Each row is a point on a landscape with many valleys, with its height.
A ball rolls from a point to whichever of its 6 nearest points has the largest drop for the distance, and stops where none of them is lower. Distance is the straight distance between rows; heights are no part of it.
q901: [152  82 111 128 126 142 176 188 119]  height 2.14
q877: [111 227 128  72  85 129  75  97 108]  height 0.90
q523: [164  75 105 121 130 102 155 161 133]  height 2.18
q753: [ 77 162 137 119 127 133 113 102 137]  height 7.53
q110: [145 169 140  94  97 134 126 125 150]  height 1.33
q435: [134 149 162 160 117 180 169 117 137]  height 5.53
q619: [ 51 129 121 132 157  92  78 104 110]  height 7.01
q595: [158 102 115 108 127  92 116 126 138]  height 2.53
q83: [138 173 113  83  93  95  71 102 125]  height 0.98
q466: [186 104 112 109 106  63  95 139 145]  height 2.33
q82: [146 106 118 118 132 129 161 155 135]  height 2.21
q418: [ 85 115 125 156 184 163 156 113 101]  height 2.34
q880: [172 129 132  91  82 121 159 170 157]  height 1.15
q949: [180 146 100 110  90  63  44 111 124]  height 4.21
q391: [163  85 105 128 142 119 156 172 111]  height 2.17
q458: [136  88 109 129 156 105 136 129 122]  height 2.47
q792: [ 55 158 143 146 151 146 122 114 117]  height 3.36
q190: [130 193 134  77  91 127  93  97 131]  height 0.88
q469: [ 82 197 138  98 106 130  82 100 127]  height 0.71
q614: [117  99 109 149 143  75  77  99 126]  height 5.37
q264: [133  68  90 148 183 131 146 135  96]  height 2.44
q9: [148 149 146 101 113 129 134 136 149]  height 1.95
q286: [ 97 131 134 131 154 146 130 107 130]  height 3.56
q822: [ 58 137 136 159 151 151 129 110 113]  height 0.80
q178: [149 162 175 141  94 171 163 125 147]  height 6.73
q454: [160 146 168 169  87 178 178 141 136]  height 4.17
q288: [178 107 113  93  97  88 117 140 142]  height 1.52
q494: [127 146 140 103 120 124 129 119 143]  height 4.70
q897: [151  92 113 148 129  76  71 116 137]  height 3.07
q854: [158  73 100 145 152  93 120 140 117]  height 2.31
q779: [159 136 154 173 115 179 185 146 125]  height 3.33
q567: [110  98 112 145 174 163 163 126 105]  height 2.36
q407: [124 151 160 135 125 161 154 124 146]  height 0.32
q820: [178 158 155 108  65 151 164 179 160]  height 2.02
q165: [153 111 113 156 133  74  41 110 127]  height 0.74
q603: [ 90 123 120 120 136  91  92 101 121]  height 6.86
q634: [128 104 113 120 143  89 109 114 138]  height 4.00
q650: [ 76  99 106 145 178 106 105 101 103]  height 2.85
q802: [ 98 116 126 140 168 133 134 114 116]  height 2.22
q583: [150 139 156 143 116 173 177 146 147]  height 4.11
q63: [ 77 143 145 152 158 160 136 112 128]  height 1.51
q909: [167 143 138  84  91 116 145 151 148]  height 0.78
q25: [182  92 110 115  96  89 137 173 141]  height 2.16
q125: [170 138 110 106  98  78  57 107 128]  height 2.24
q251: [108 146 164 152 133 170 160 108 137]  height 3.69
q108: [130 195 145  96  88 137 112 111 144]  height 1.11
q874: [126 130 134 150 146 171 166 137 129]  height 2.76
q276: [166  78 104 116 114 127 178 193 132]  height 2.10
q673: [104  90 102 148 166 107 117 111 112]  height 2.46
q924: [153 159 153 134  87 170 168 154 150]  height 4.06
q659: [119 119 150 197 159 206 179 117  89]  height 3.18
q65: [153 127 148 137 124 167 179 158 128]  height 2.72
q425: [ 27 149 140 139 148 130  95 114 110]  height 4.97
q112: [100 143 130 107 130 105 101 108 139]  height 6.05
q246: [169 109 114 131 124  75  80 117 143]  height 3.29
q35: [149  59  88 136 163 169 166 165  72]  height 2.80
q734: [ 51 134 131 138 163 128 110 113 121]  height 3.63
q410: [172 101 128 110  96 127 157 193 138]  height 1.80
q72: [157 155 123  79 105 109  95 111 139]  height 1.08
q244: [112 124 138 164 166 198 175 118 101]  height 2.54
q882: [165 132 149 117  88 149 186 178 147]  height 2.57
q298: [137 109 126 119 138 103 137 116 138]  height 3.34
q260: [ 63 151 138 123 140 120 104 105 125]  height 7.14
q247: [120 100 102 191 154  73  50 110 121]  height 4.64
q243: [ 86 164 117  91 106  98  72 103 121]  height 0.92
q857: [110 126 117 121 124  77  62 102 128]  height 2.40
q97: [162 177 156 103  80 150 143 131 149]  height 1.32
q203: [ 81  93  98 170 158  81  53 109 117]  height 5.78
q574: [146 103 116 134 150 163 186 168 108]  height 2.23
q664: [168 107 123 107 116 115 154 163 143]  height 1.71
q467: [ 83 145 142 131 142 147 126 107 137]  height 7.47
q194: [106 179 147 114 103 139 118 104 141]  height 4.03
q386: [116 120 135 152 157 163 158 115 117]  height 2.37
q938: [127 125 140 128 143 147 153 123 135]  height 4.40
q130: [131  98 115 153 171 186 184 143  95]  height 2.55

Where does a ball stop that starts at each point below?
q386: q822
q125: q469
q673: q822
q25: q909
q72: q469
q108: q469
q410: q909

Call two points neighbours if one is among the 6 nearest of the other. Go from one point of each pair to the other, from neighbour to neighbour, staying as low as possible. Name the highest point that can't be avoided.
q165 / q822: q264
q909 / q165: q125
q909 / q469: q97
